A landscape with many peaks, sampled at points; each row gives a point and its height.
From any point a climber steps to the highest of the 3 points nearest to it. It stops when none of these is higher. Distance is the straight distance between rows; heights are no part of it.
Q517:   4  10  -1  -2   8  -6  -2  -7  -8  -1   6  -2  -6  17  12  -2  -3  -9  -6  -4  -3  -2  -3   7  -1   5 -25   3   5  -1   5   1   4  -9 -15  13  -5   2  -6  height 28.4
Q456:  -4   5   1  -1  13 -13   3  -5 -11  -3   3   7  -6  19  10  -4   1  -7   3   3  -5  -5  -4  10  -1  -5 -18   9   1  -6   3  -2  -6  -5 -12   7  -6   4  -4  height 27.9
Q29:  10  -9   0  10   3  -7   1  -4  -4 -10  10  -4  -9   5  -6   1  -4  10  -3  -3  -5  -9  -1  11   0  14   1   6 -16  -9   1  11 -13   9  12   2   9   2  13  height 25.0
Q364:   7  -3   5   7   4  -4  -2  -4  -6  -3   7  -4  -6  16   5   3  -6   3 -12   1   1  -3   2   9   0  13 -18   7  -3  -9   5   9  -4   4  -5  10   1   1   3  height 23.5
Q955:  -4 -10  -7   6  -7  18  -3   0   5   2   3  -5   4  -9  -8  -6   4  19   3  -1 -11   1  13  -3 -10   8  24  -2 -20   1  -5  12   0  15  14 -14  10   1   9  height 68.5
Q18:  11  -5   6   3  12 -10  -4  -4  -9  -7   5   3 -10  17  -9  -3   5   7   4   5 -10  -7 -10   4  10   5  -7   5  -9  -6   5  10 -18   3   1  10   8  -4   3  height 22.0
Q993:  -1 -10   0  14 -14  16  -1  -4   9   5   5 -14   1  -2  -1  -4  -2   9  -3  -5   6   5  13  -3 -13   9  13  -3 -17  -6  -1   9   2   1  20  -7   3   6   2  height 62.9
Q770:  11 -13  11  -3  13 -12 -11  -3 -17  -4  -2  10  -2  19 -12  -4   9  22   3   7 -13 -12 -30   1  20   2  12  -1  -8  -4   4  12 -29  -7  -3   9  15   0   3  height 18.3
Q265:  -4   7  -1  10 -11   8  -6  10  18  -1   6 -26  -2 -13  -8  -1  -1 -13 -13  -7  28  10  13   1  -7  -8  -8  -2  26   7   4 -12  12   0  -3  -5  -9 -14   3  height 71.3
Q426: -21   9 -24 -18   3 -16   7   3  -4   1   7   5  -2  -4  18   0 -11 -24 -11   5   4  10   4   9   0   4 -35  -6  30  18 -14  -7  16 -16  -6  -1  -9  -4 -13  height 3.1
Q451:   0  -6  -1   5   7  16 -12  -3   3  -4  -1   4  10 -12 -14  -6   3  33  18   0 -22  -3  21 -18 -13  11  40  -1 -23  -3  -3  13   6  25   2 -12  20   1   4  height 48.7
Q938:  33   3  -3  14 -13  33   5   3  21  -2  -4  -9  26 -15  -6 -10  -4  24  31  -3 -17  13  12 -20  -8 -15  15   4  -3  14   2  -7   6  -4   7   2  -1  -1   3  height 74.3
Q628:  -7  12  -5   6  -4   0   1  12  13   0   0 -24  -1 -20  -7   1  -4 -23 -20  -3  16   9  18   3  -3  -9 -27  -3  33  10   5 -14  10   4  -7  -1 -13 -13  -3  height 77.7
Q94:   7   5   3  12  -3  -3  -4  -3   0  -4   7  -3  -4   8  13   2 -11  -3 -11  -1  10  -4   3   4  -1  11 -16   1  13  -2  10   0   5  -3 -12  16  -5   1  -1  height 34.6
Q598:   2   2  -4  12 -15  28   3   4  17  10   0  -7   4  -9  -5   3   1  11   6  -3  11   8  12 -13  -8  -1  21  -2  -9   8   1   7   5  -4  12 -10   2  -6  -3  height 46.7
Q965: -12  11 -24  -5  -4  -4  13   7   8   4  -5  -8   2 -26   5  -3  -9 -38 -28   3   9  14  10   4  -2  -2 -47   4  32   7  -9 -10  16  -9  -1   3 -17 -13  -3  height 46.4
Q583:  -8  -3  13 -11   7 -10  -9  -3 -10   5   0   8 -11  28  -8   2  15  12   9  10  -9 -13 -26   7  15  -3   8  -2  -8   2   1  -1 -23 -12 -10   1   3  -2   2  height 16.0
Q324:  -8   5  10 -15  12 -18  -4  -7 -18   2   2  11  -9  25  -5   1  13   3   9   8  -8  -7 -24   6   8  -7  -6  -1  -8  -2  -1  -1 -21  -5  -9   1   6  -1   0  height 17.1
Q914:   7  -7  -4   8  -7   4  -3  -9   3  -3   9  -7  -9   5  -6  -2  -3   8 -11  -6   5  -6  11   5  -7  13   2   5 -11  -9   7   9  -2   6  11   2   2   3   6  height 14.6
Q148:  -2   9  -3   4  -6  10  -6   2  12  -1   0 -23  -6 -12  -4   5  -5 -16 -17  -2  21   6  17  -1  -7  -9 -12   2  26  11   8 -18  11   1  -1   3  -8  -9  -3  height 65.2
Q43:  -3   5 -12  12 -18  21   1  13  10   1  10 -21   8  -7  -4  -3   6 -12   8  -8  24  15  16 -11  -5 -19  -3   4  16  11   2 -15   7   0  12 -11 -11 -17  -3  height 48.4
Q76:   2  -4   6  -3   7 -12 -11  -3 -12  -6   3   4  -3  16  -8  -2   8  11   4   9 -13 -13 -20   6  10   4  -7   2  -4 -10  -3   9 -15  -4  -7  11   0  -1   5  height 18.8
Q7:  -9   6   2 -11   7 -15   5  -3 -18   2   2  13   0  20  15   7   3 -13   3   1  -5  -1 -14   6   7  -7 -17   2  -3  -9   0  -2  -2 -12  -9   2  -4   4 -13  height 25.5
Q595: -22   8   8 -17   4 -26  15  -3 -14   6  -3  15  -9  15  13   6   8 -30  -1   2   3  -2 -21  13   8 -15  -7  -2   1  -6  -4  -7  -5 -10  -7  -5 -12  10 -10  height 19.6
Q508: -13   7 -14  -8   8  -4   4   5  -1   3  -9  -7  -6 -14   8  -2  -9 -26 -21   3   4   9  12   6   0   3 -33  -3  34  15 -17  -5  12 -12  -5   0 -12  -6 -16  height 38.1
Q935:   8   4  -7  10 -14  33   0   0  16  13  -7  -9   8 -13  -4  -8   1  14  18  -7   3   6  13 -18  -6 -10  25  -3  -6   7   1   1   2  -3  15  -7  -6  -5  -1  height 42.6
Q551:   6  -5  -9  11 -15  22   7   5  15  10   6 -13   8  -7  -5   1  -1  11   7  -8  15   7  15  -9  -4  -5  13  -6   1   5   1   2   1  -8  15  -9  -3  -7  -2  height 49.6
Q310:  19   6  -1  11 -10  36   1   0  22   8  -9  -3  23 -17  -8 -11  -3  17  20  -5 -10   9  10 -26  -6 -10  18   4  -4  11   8   4   6  -7  11  -4   1  -4   7  height 49.4
Q758:   7 -11  -1   7  -3   1   0  -2   2  -5   5  -1   1  -5  -8  -3  -4   9   0  -1  -5  -6   7   8  -3  16  14   5 -19  -9  -6  14  -8  18  13  -7  14   9  10  height 30.5
Q756: -11   9  -6  -3   2  -6  -3   4  12  -1  -3 -13  -1 -25   2   3 -10 -22 -27  -1  10  10  11   1  -3  -2 -34  -2  30  11   1  -4  14   2  -5   0  -8 -12  -4  height 61.3
Q997:   3  -9  -5  15 -12  13   0  -5   7   2   8  -8   2  -3  -1  -4  -1   9  -3  -4   3   1  15   1  -8  14  10   3 -12 -11   2   8   0  12  16  -3   4   8   8  height 47.6
Q134: -11   6  -4   6  -7   1   0   7  14  -2  -5 -17   5 -26  -2   1  -2 -28 -22  -1  18  10   9   3  -3 -12 -24  -3  31   4   3 -21  17   1  -4   3 -11 -16   6  height 77.8
Q3:   7 -10   0  11   2  -1  -3  -7   0  -7  14  -6  -5   8   3  -2  -4   5  -8  -5  -1  -5  -1   6  -5  11 -12  11  -9  -6   5  11  -3  10   3   8   4   4   9  height 20.0
Q37: -22   1  14 -14   7 -24   0  -2 -17  15  -8  12 -13  26  -4  -1  16  -1   9  11  -8  -9 -29   3   9  -6   9  -3  -6  -3  -1  -6 -20 -10 -15  -5   4  -3  -4  height 16.8
Q453: -20   3   4 -19   2 -23  22   3 -10   4  -3  12  -1  11  19  11   6 -32  -6   4  14   3 -24  18  11 -13 -10  -5   2  -4 -11 -15   2 -12  -5  -5 -21  11  -6  height 19.3
Q783:  19 -21   7  -1   6  -8  -9   2 -15 -14  -7  16   4  -9 -14   3  -2  29   1  -5 -15 -11 -17   0  16  16  31  -1 -20 -14  -2   9  -9  10   3   4  28  11   7  height 25.2
Q207:  11 -12  -8  10  -8  11  -3  -3   0   1   7  -2  -1  -3  -7  -4  -1  12   1  -3   1  -1  12   3  -9  16  19   0 -22  -6  -3  18  -1  11  14 -11  10   0  10  height 33.8
Q448:   3  -1   3  10  -6   7 -10  -2   8  -2   6 -10  -7  -1   2  -1  -6  -4 -14  -5  14  -2   9   3 -11  12 -10   0   6   1   6  -1   0   0   3   9   1   0  -1  height 34.0
Q161:  17   9 -13  12 -14  31   6  12  17   1   7 -12  10 -11  -5  -5   4   4  25  -3   8  11  13 -14   1 -17  12   2  10  17   2  -3   8  -4  20  -6 -10 -10  -7  height 58.6
Q981: -20  11   5 -15   1 -23  17  -2 -18   5   2  13  -7  18  15   9   6 -25   1   3   4  -2 -19  15   5  -8 -14  -4   1  -7  -7 -14  -1 -14  -9  -1 -10  12  -8  height 20.6
Q597:  -6  11  -1  -9   7 -14   8  -6 -15  -8   7  13   0  12  19   1  -3 -16   1  -3   2   3  -1  11   1  -4 -25   1  11   5  -5  -2   0 -13 -16   2  -6   4 -18  height 24.6
Q909:  10 -12  -3  15  -5   4  -3  -1   4  -8   7  -8  -8   4   0  -5  -1   5  -4  -5   1  -3   7   6  -1   8   1   5 -14  -9   1  11  -7  12   7   1   9   8   5  height 19.0
Q566: -10   9   0 -15   6 -11  12  -3 -16   1   1  18  -4  16  20   3  -3 -28   3   1   2   6 -10  10   7  -4 -21  -5  -1  -5   1  -8   3 -13 -15   1  -8   4 -13  height 22.1
Q926:  -4   9   0   7 -10   5   0   8  19  -1   6 -19  -2 -17  -6   2  -2 -20 -14  -6  24  11  17   0   0 -13 -15   2  28   3   7 -20  14   0   4  -6 -12 -14   3  height 76.7
Q365:  20 -21   9  -4   7 -13  -9   2  -9 -12  -1  13   6   1 -11   5   1  34   0   1 -15  -8 -21  -2  17  11  34   2 -17 -10   2   5  -8   2  -1   9  28  11  10  height 23.7
Q681:  -6  12  -5  10 -11  11  -4   9  19  -2   6 -22  -3 -15  -5   0   4 -16   0  -9  25   8  18  -1  -3 -21  -5   3  26   3   3 -17  10  -1   6  -4 -12 -16   5  height 71.7
Q959: -15   6  14 -14  12 -14  13  -3 -12   3  -2  10  -5  22   9   4   3 -19   9   6  -4  -2 -19  13   6 -10 -13  -8  -3  -6   0  -8  -5  -6 -13   1  -5   6  -5  height 20.5
Q687:   9  -4   5  -3  10 -10  -8  -5 -13  -6   5   6  -6  17  -8  -3   4  22   7   0 -11 -10 -24   5  19   1   2   3  -8  -5   2  11 -24   1  -1  12  12   1   9  height 20.1
Q267:  -3  12   2  -9   9 -10   6  -7 -14  -3   5  14  -3  15  15   3   2 -12   2   3   0   4  -5   5   0   0 -22  -1   9  -5   0  -2  -1 -10 -16   5  -7   4 -11  height 26.9
Q190:  -6  13 -14 -10   8 -14  10   2  -4  -8  -1   5  -3  -3  16   3  -9 -21 -13   1   1  11   4   8   0   4 -29  -4  29  11  -8  -8   7 -17 -12  -2 -12   1 -13  height 14.8
Q228:  21   3   5  10  -6  37   4  -3  18   4 -12  -6  26 -17 -11  -9  -7  19  28   0 -17   4   8 -23 -12 -13  21   4  -6   8   7   6   7  -6   8   2   1  -9   8  height 51.5
Q828: -24   2   8 -16   1 -27  18   5 -10   9  -8  23  -1  15  14   8   7 -32  -8   9  12  -2 -27  21   7 -12  -7  -5  -3  -2 -11 -15  -4  -6  -2  -2 -19  11  -7  height 18.7
Q283:  -2   0  -1   0  10 -11  -5  -3 -15  -5   6  10  -7  25   3  -2   6  -3   6   4  -8  -7  -9   3  10   1 -22   6   1  -9   8   7 -13  -3 -12   9   5  -1   1  height 26.4
Q629:  10 -15   2   1   6   0  -7  -3  -7 -13   6   8   6 -13 -10  -1   1  22   5  -3 -18  -5   7   0  -2  18  34   1 -26  -7  -2  13  -4  21   8  -1  22  10  10  height 27.0
Q522:  -6  11   2  -2   3  -9  -3   3   3  -7   1  -5  -2  -7   9   3 -14  -9 -15  -3   6   3   9   2  -7   4 -28  -2  19  11   2  -4  12  -7 -16   3  -7  -4  -2  height 52.9
Q327:   3   2   0   5  -8   9  -5  -2  12   0  11 -13  -8   1   5   2  -7   0 -14  -7  23  -1  12  -1  -7   5  -8   4  11  -1  10  -3   8  -1  -5   3  -6   2   4  height 35.3
Q398:   3  -4  -6  10 -18  23  -1   6  13  11   3 -17  -2  -5  -1  -6   1   7  -3  -9  20   4  15  -7  -7   2  12  -6   1   3   0  -2  13  -1   8  -6  -6  -5  -3  height 52.4
Q689:   4  -6  -3   9  -4  29  -1  -8  13  12 -18  -7  22 -13  -7  -7   1  20  17   6 -16   9  10 -22 -17  -2  28  -2 -20   2   2   9  11   3   8  -4   4  -1  10  height 68.4
Q224:  20 -17   6  -1   7  -8 -10  -1 -12  -9   1  18   5  -9 -13   5  -2  36  10  -4 -17 -16  -9  -6   6  13  44   6 -26 -10   1   7   6  18   3   3  31   8   7  height 20.4
Q784: -15   4   8 -14   9 -21   7  -5 -12   7  -4  14  -7  19   6   0  10 -13   8  13  -4  -4 -15   6   1  -8 -13  -2  -6 -10   2   0 -11  -8 -12   7  -2   0  -6  height 19.4
Q483:  -5  13  -9 -10   7 -13   8  -6  -9  -5   2  10  -3   4  18   6  -8 -21  -4   3   1   4   4   8   1   2 -22  -2  17   3  -5   0   7 -12 -15   2 -11   4 -16  height 24.8
Q175:  -6   6  -1   3  -4   1  -8   3   9   2  -1 -17  -8 -12   3   5  -7 -15 -19  -3  19   5  14   2  -6   2 -22   1  25   5   5  -9   7   1  -5   4  -2 -10  -6  height 65.3
Q738:  15 -19   4   3   2  -6  -9   3 -11 -14   4  13   2  -8 -10   1  -6  32   7  -4 -10  -9   0   3  10  18  28   0 -18  -8  -4  11  -3  16   4   0  27  12   3  height 26.5
Q603:  16 -16   1   3   4 -10  -4   2  -8 -11   5   3   0   4 -13   0   2  16   0   1 -12 -14 -13   9  16   7   9   3 -14  -4   1  12 -13   9   6   5  10   2  11  height 24.5
Q768:  12   1  -9  14 -20  27   6   8  16  10   1  -9   6  -8  -3  -2   3   6  10  -4  17  11  18 -14  -3 -10  15   1  10  10   1  -2   4  -4  14  -9  -7 -10  -2  height 51.4
Q833: -29  -6  13 -18   5 -35   3   6 -11  21 -14  17 -11  13   4  14  12 -31 -13  14  11 -12 -28  16   9  -8  -1   3  -4  -2  -7 -16 -16  -1  -2 -14 -13  10   0  height 12.9
Q866: -15  11 -19 -12  -2  -7   7   5   1   2 -10  -5  -1 -23   9  -4  -8 -34 -24   0   1   6   3   4  -5   2 -40  -5  40   9 -14  -5  20 -10  -5  -2 -13  -6  -6  height 42.4
Q570:  -1   4   1   0   1  -1  -7  -3   2  -2   7  -7  -7  -6   6  -1  -6  -7 -16  -2  15  -4   9   2  -2   7 -22   3  16   6   7   0   7   1 -14   8  -1   1  -8  height 36.6
Q69:  -3  -9  -5   5   3  15  -7  -8   9   1  -3  -1   5 -15 -12  -6   4  26  10   5 -21  -3  17 -16 -13   7  32  -2 -25   1  -4  17   7  20   8 -12  15  -3   6  height 67.0
Q568:  23 -18  11  -6   8 -13 -11   1  -7 -15  -6  17  -1  -4 -12   8  -3  35   8  -7 -20  -9 -10  -7  12  12  49   1 -27 -20  -2   5   3   7   0  11  34  14   6  height 19.7
Q213: -31   2  10 -20  -1 -31  13   9  -6  12 -18  14  -1  16  12  15   9 -29 -15  11  18 -10 -30  15  12  -2 -10   0  -1  -1 -12 -16  -3  -3   3  -4 -21  13  -5  height 17.5
Q449:  24   9  -5   9 -10  33   6   6  24   1   2  -7  18 -21  -1 -10   2   6  31   0  -5  13   9 -16  -5 -19  17   3   5  16   6  -3   4  -5  15  -1 -11  -6  -1  height 62.6
Q638: -26   6   9 -20   1 -23  13  -1 -12   6 -14  17  -3  19  10   8  10 -27  -2   6   2  -2 -26   9   6 -10  -5  -6  -5  -2  -7 -15  -8  -2  -3  -6 -14  13  -2  height 18.9
Q396: -13   1  14 -17  11 -17   4  -2 -16   3  -6  12 -11  25   0   0  16  -9   5   9  -9  -6 -22   8   4 -12  -1  -2  -5  -2   4  -8 -18  -6 -10  -2  -2   3  -5  height 18.0
Q895:  10 -13   0   6  -1  -3  -8   0   4 -10   7  -6  -5   1  -4  -4  -8  14  -1  -7  -5  -7   4   7   2  12   6  10 -18  -9  -2  16  -8  14  10  -1   9   6  14  height 27.5
Q102:   8 -16  -5   6   4   0  -3   0  -2  -5   5   0   1 -12 -12  -4  -3  18  -3   2 -11  -3   9   0  -1  12  16   1 -21  -9  -6  10  -8  16  11  -5  16   5   8  height 28.5
Q868:  -6   3  10 -10  10 -15  -5  -2 -16  -2  -4   7 -13  23  -7  -5  15   4   9  10 -13 -10 -22   6  18  -6   0   3  -6  -4   4   4 -20  -6  -8   3   2  -5   0  height 16.6
Q912:  -2  -8  -4  13  -8  20   1  -6   8   8  -4  -7   5  -6  -3  -4  -3  13   4  -2  -5   4  12  -5 -11   5  21  -3 -22  -4   0   9   5  14  16 -10   7   5   6  height 67.6
Q481:  10   2  -4  13  -5  30   4   0  17  10  -8  -7  18 -17  -6  -3  -1  14  17  -4  -1   6  11 -21 -10 -11  18  -6 -16   9   0   5   9  -5  12  -6  -4  -4   6  height 53.7
Q231:  18 -16   9  -3  10  -9  -8  -1 -12  -8  -2   9   0   7 -12   6   4  32   4   3 -14 -13 -32  -5  22   8  19   0 -14 -10   2  13 -22  -1   5   8  17   3   9  height 20.3
Q524:   8   4  -9  13 -24  23   9   8  18   5   2 -17   9 -10  -4  -3   3  -2  18  -6  14  10  15 -14  -1 -17  11   1  11  14   5  -4   9  -2  14 -11 -12 -15   2  height 34.5
Q725:   3  -4  -4   7  -1  25   2  -5   5  13  -9  -6  15 -15  -6  -5   1  19  10   3 -11   5  14 -18 -14   2  24   1 -22   2   1  13   9  14  13 -13   7  -1   4  height 68.8
Q589:  -8  11  -1 -16   6 -19  18  -1 -13  -6   2  14   1  11  21   5  -4 -20  -1  -1   7   4 -11  16  14  -7 -17  -3   7   3  -7 -15   1 -16  -6   5 -11  10 -12  height 15.8
Q538:   8   1   1   3   4 -10  -6  -8  -7  -9  12   6  -7  20   2  -1   0  -5  -2   4  -7 -10  -5   6  -1   5 -18   0  -3 -12   2   7  -6  -1  -6   8   0   0  -3  height 24.9
Q259: -23   4  12 -22   7 -21   9   2 -17  11 -10  16 -10  18   6   5   5 -21   2   7   4  -6 -24  12  10  -4   0  -5  -4  -8   0 -10  -8  -3  -7  -5  -6   8  -4  height 18.2
Q264:   9  -2   0  11  -9  28   3  -4  14  13 -13  -4  19 -10  -4  -4  -2  20  17  -3  -7   8  14 -24 -15  -3  23  -5 -18   3   2  13   7   4   8  -6   9  -6   5  height 67.9
Q236:  -7   5  -6  -7   7  -8  -2   1  -1  -1   7  -3  -3  -4  12   2 -10 -12 -16   2   9   1   4   6   0   5 -32   0  22   9   0  -1   7 -13 -13   4  -9   1 -12  height 29.8
Q122:   0  -6  -5  12  -1  22  -1  -8   2   5  -5  -1   6 -15  -4  -2   6  21  10  -2 -15   2  14  -8 -14   7  25  -2 -18  -1  -4   8   3  16   8  -9  12  -1   6  height 69.0
Q982:   5 -11  -2   1  13   4 -20  -4  -3  -6   0  13   2 -16 -12   0   6  39  19   0 -22  -5  13 -13  -4   7  37   1 -24  -1  -2  10   7  20  -5 -10  31   7   4  height 20.2
Q599: -18   6   7 -15   4 -16  15   2 -14  -1  -1  19   0  22  19   6   3 -23   7   4  -1   0 -12  12   7  -6 -16  -1   2  -5  -3  -6   1 -17 -12  -1  -6  10  -9  height 22.9
Q582:   6  -8  -2   9 -14   9  -5   1   6   3  11 -13  -6  -3   0  -1  -4   6  -9  -8  18  -3  12   7  -5   8   0   0   0  -3   2   5   5   4   5   2  -3   6   1  height 32.9
Q235:   7   6  -5  10 -19  15  -1  11  18   4   2 -21  -2  -8  -1  -1   1  -3   3  -8  27   8  19  -2  -5  -7   9  -2  13  10   2  -7   4  -2   8  -9  -6  -6   0  height 44.1
Q429:   1   9   3   9  -7   8  -8   2  12   1   8 -19  -7 -12  -6   2  -5  -7 -16  -6  24   2  16   6  -6  -5 -14  -1  20  11   6  -4  11   3  -2   2  -7  -9   3  height 66.9
Q826:  34  10  11   7  -6  31  -8  -3  27  -9  -5 -12  33 -20 -10 -16  -7  26  25  -5 -29  10  14 -30 -12 -18  22   4   4   5   8 -13  11  -5  10   8   7   3  15  height 47.5
Q416: -32  -3  10 -20   3 -41   4  11 -11  16 -16  19  -7  16   8  16   9 -28 -19  18  15 -15 -34  10  20   0  -3  -7  -5   4 -12 -14 -15   3  -2  -9 -24   6   0  height 14.2
Q535:  13 -13   2   5   3   0  -5   3  -8 -10  10   4   1  -5 -13   0   2  23  -2  -7 -15  -4  -1   7  12  13  21   2 -17  -5  -3  11 -13  19   6   0  20   4   7  height 27.2
Q958:  14 -14   1   7   6   0  -4   3 -12 -15   3  14   0 -10 -13   5  -3  41  14  -6 -23 -13   5  -5   4  12  44   0 -24  -8  -3   3   5  17   3  -4  31   8   3  height 21.6
Q732:  19   7  -4  11 -15  35   7   7  18   5   0  -8  16 -15  -8  -5   0   8  24  -4   6  13  13 -15  -5 -11  21  -1  -1  11   6   2   5 -13  15   0 -11 -11   1  height 61.7
Q189:  -9   8  -2   6  -7   6   1   8  20   1  -2 -16   0 -21  -4   3  -5 -27 -17  -7  19  10  17   2  -5 -15 -23   0  33   7   5 -20  12   2  -1   5 -13 -21   5  height 79.0
Q229:   0  12   0  -4   5  -8  -7  -5  -4  -5   7   0  -4   0   8   2 -10 -14 -14  -4   5   3   7   4  -4   5 -27   2  23   5   3  -2   7  -7 -12  10  -7  -1 -14  height 41.6
Q340:   9  -4  -1  10 -17  22  -2   3  11   4  -1 -14   0  -4   1  -3  -2   7   0  -6  13   2  11  -3 -10   6  12  -7  -9   1   1   9  -1   6  15  -8  -1   4  -4  height 56.6
Q879:  16 -16   2   0   4  -8  -7   3 -13 -17   9   8   4   0 -11   0   0  26  -2  -3 -13 -10 -17   3  16  11  21   2 -15  -8  -6  10 -15   7   6   3  22   1  10  height 26.1
Q564:   2   9  -4  -5   3  -9   0  -5  -9  -3   7   3  -7   8  17   6  -4 -12 -10   4   1   3   5   7  -2   2 -25  -3  10   3   3   3   7 -12 -15   7  -6   0  -9  height 32.6
Q733: -12  13  -9 -14  10 -22  16  -4 -14  -2   4  13   2  10  23   2  -6 -21  -1   0   6   5  -7  15   8  -5 -22  -8  16   7 -15  -6  10 -19  -9   3  -9   9 -14  height 16.9
Q467:   4 -12  -1   6   7   6 -12  -3  -6 -10   3   9   4 -12 -10   1   2  34  14  -1 -20 -10  10  -7  -4  11  38   6 -22  -5   1  12   1  21   0 -15  29   5   7  height 24.3
Q49:   9  -4   2   4   2  26 -13  -5  14   1 -14  -2  19 -16 -12 -11   8  28  14   3 -25   5  12 -36 -23  -7  32  -1 -12   1   4  13   7  12   6  -2   7  -8  11  height 65.1
Q157:  -6   4  -6  -2   2  -3  -4   5   9  -1  -7  -9  -3 -16   5   3 -12 -16 -23  -4  12   7  11  -1  -5   1 -27   0  23  10   1 -11   8  -3 -12   0  -9  -7  -5  height 63.0
Q897:   4  -2  -2   8   8  17 -13  -3   5   5 -13   8   8 -13 -11  -8   2  27  12   0 -25   2  16 -22 -20   3  35  -2 -22  -1   1   8   9  18   3 -12  19  -5   7  height 67.3
Q361:  19   5  14  10  -2  30 -10 -11  22   2 -14  -8  31 -12 -13 -13  -6  24  20   2 -23   5   6 -34 -21 -12  22   1  -8   4   5   1   4   4   8  10  -1  -3  16  height 56.1
Q795: -15  10 -17 -14   7 -18  10   1  -9  -7   5   9   0   0  20   2  -6 -26  -7   1   4  11   0  15   1   5 -26  -4  28  10 -11 -15   7 -19  -9   1 -16   2 -19  height 9.3
Q309:   2  -4   6   0  12 -15  -9  -6 -17  -6   3   8  -5  20 -10   1   8   9   7   7 -13  -4 -22   0  14  -3   0   0  -4  -7   2   9 -22  -4  -4  11   9  -9   6  height 19.5
Q25:   5   1   1   7  -3   1  -5  -4   7  -1   5  -5 -10   0  10   0  -7   3 -12  -6  14  -2  12   0  -9  10 -20   9  13   1   9  -1   4  -4  -9   5  -3   0  -4  height 35.7
Q168:  -7  11 -12  -8   8  -7   2   4  -2  -4  -1  -5  -8  -7  11   5  -9 -19 -20   1   3   5  11   5   3   4 -34  -4  28  10   0  -8  15 -12 -15   3 -10  -3 -13  height 24.1
Q446:   6  -1   4  11  -7  11  -3  -8   5   1   4 -13  -8   2   1  -5  -3   2 -13  -5   3  -3  11   2  -7  14  -5   1  -3  -5   5   4  -1   1   2   5  -1   1   6  height 17.7
Q843:   7  -3   5   7   7  -8  -3  -3  -8  -8  10   3 -10  20  -4  -4   2   4   1   3  -8  -6  -6   6   3   2 -11   6  -9 -12   6  12 -16   7   3  14   4   0   2  height 23.8
Q512: -24  -4  10 -19   4 -29  16   5 -12  11 -10  18  -3  15  17  13   7 -33 -10   9  12  -3 -31  15  10  -5  -7  -7  -2  -1  -8 -14  -8  -1   0  -5 -18  12   0  height 18.4
Q105:  12 -11   4  -2  14 -10  -3  -5 -11  -9   6   4  -2   7 -14   3   4  21   5   3 -11 -10 -25   2  20   7  10   5 -14 -11   3  11 -14   2   1   9  14   5   3  height 22.4
Q150:   4   0   1  10 -13  10  -5   2  11   6   6 -16  -8  -5  -2   0  -1  -1 -11  -6  22   0  12   0  -9   4  -1   0  11   3   4  -3   2  -1   4  -6  -4  -1  -3  height 35.0
Q684: -15  10 -16  -5  -7   0   8   6  12   6  -6 -15   3 -30  -1  -1  -2 -36 -26  -4   9  13   4   3   0 -13 -35   0  33   4  -4 -16  22   2  -5   6 -16 -16   5  height 60.9
Q951:   1 -14  -6   6   2  12  -2  -2   2  -4  -1   4   3 -12 -11  -8   2  23   8   1 -16   2  15 -11 -10  12  30  -5 -23  -7  -4  13   2  21   6 -12  15   2   6  height 75.6
Q855:  10  -1   0   4   2  -3   0  -3  -5  -6   6   2  -7  18   4  -3  -1   3  -7   1  -4  -4  -1   6   0   8 -18   9  -4  -9   8   6  -9   5  -1  16   1   2   6  height 24.2
Q397: -25  -1  16 -21   5 -23   2   2 -10  12 -14  14 -17  21  -3   8  12 -17  11  11  -1 -12 -27   6  12  -4   4  -4  -6  -1  -1  -5 -14  -6  -8  -4  -7   5  -9  height 16.2
Q135: -27   3  14 -19   6 -30   3   7 -14  15 -12  20 -12  20   9  10  14 -21  -2  12   8 -10 -31  12   9  -6   1  -4  -5   1  -8 -11 -13   4  -6  -7  -5   6  -4  height 16.1
Q174:   0   3   2   9  -8   3  -9   5   9  -1   4 -14 -10  -5   1  -2 -11  -6 -17 -10  19  -6  14   1  -8   6 -15   0  12   1  -1  -6   7  -3  -4   6  -9  -3  -2  height 35.1
Q85:  18   9  -4   9  -9  36   7   4  22   5  -9  -7  23 -13  -5  -8  -1  13  25  -5  -9  16  11 -22  -5 -15  14   0  -1  11   6  -1   3  -2  11  -5 -10  -9   6  height 65.6
Q739:  -9   3   7 -13  11 -18   1  -4 -14   6   1   9 -12  25  -3   3  12  -7  11  12  -8  -6 -13   5   4  -6 -13   4  -3 -10  -2   2 -11  -5  -7  10   1   0   1  height 17.9
Q840: -11   9  -5 -19   8 -19  12  -4 -16   1   0  12  -5  12  21   3  -5 -23  -2   0  -1   7 -10   7   3  -7 -21  -9   8  -1  -7  -5   6 -13 -13   5 -11   9 -17  height 18.6

Where does a climber stop that starts at each point below?
Q564 -> Q189
Q909 -> Q951
Q958 -> Q951
Q687 -> Q951
Q426 -> Q189
Q231 -> Q951
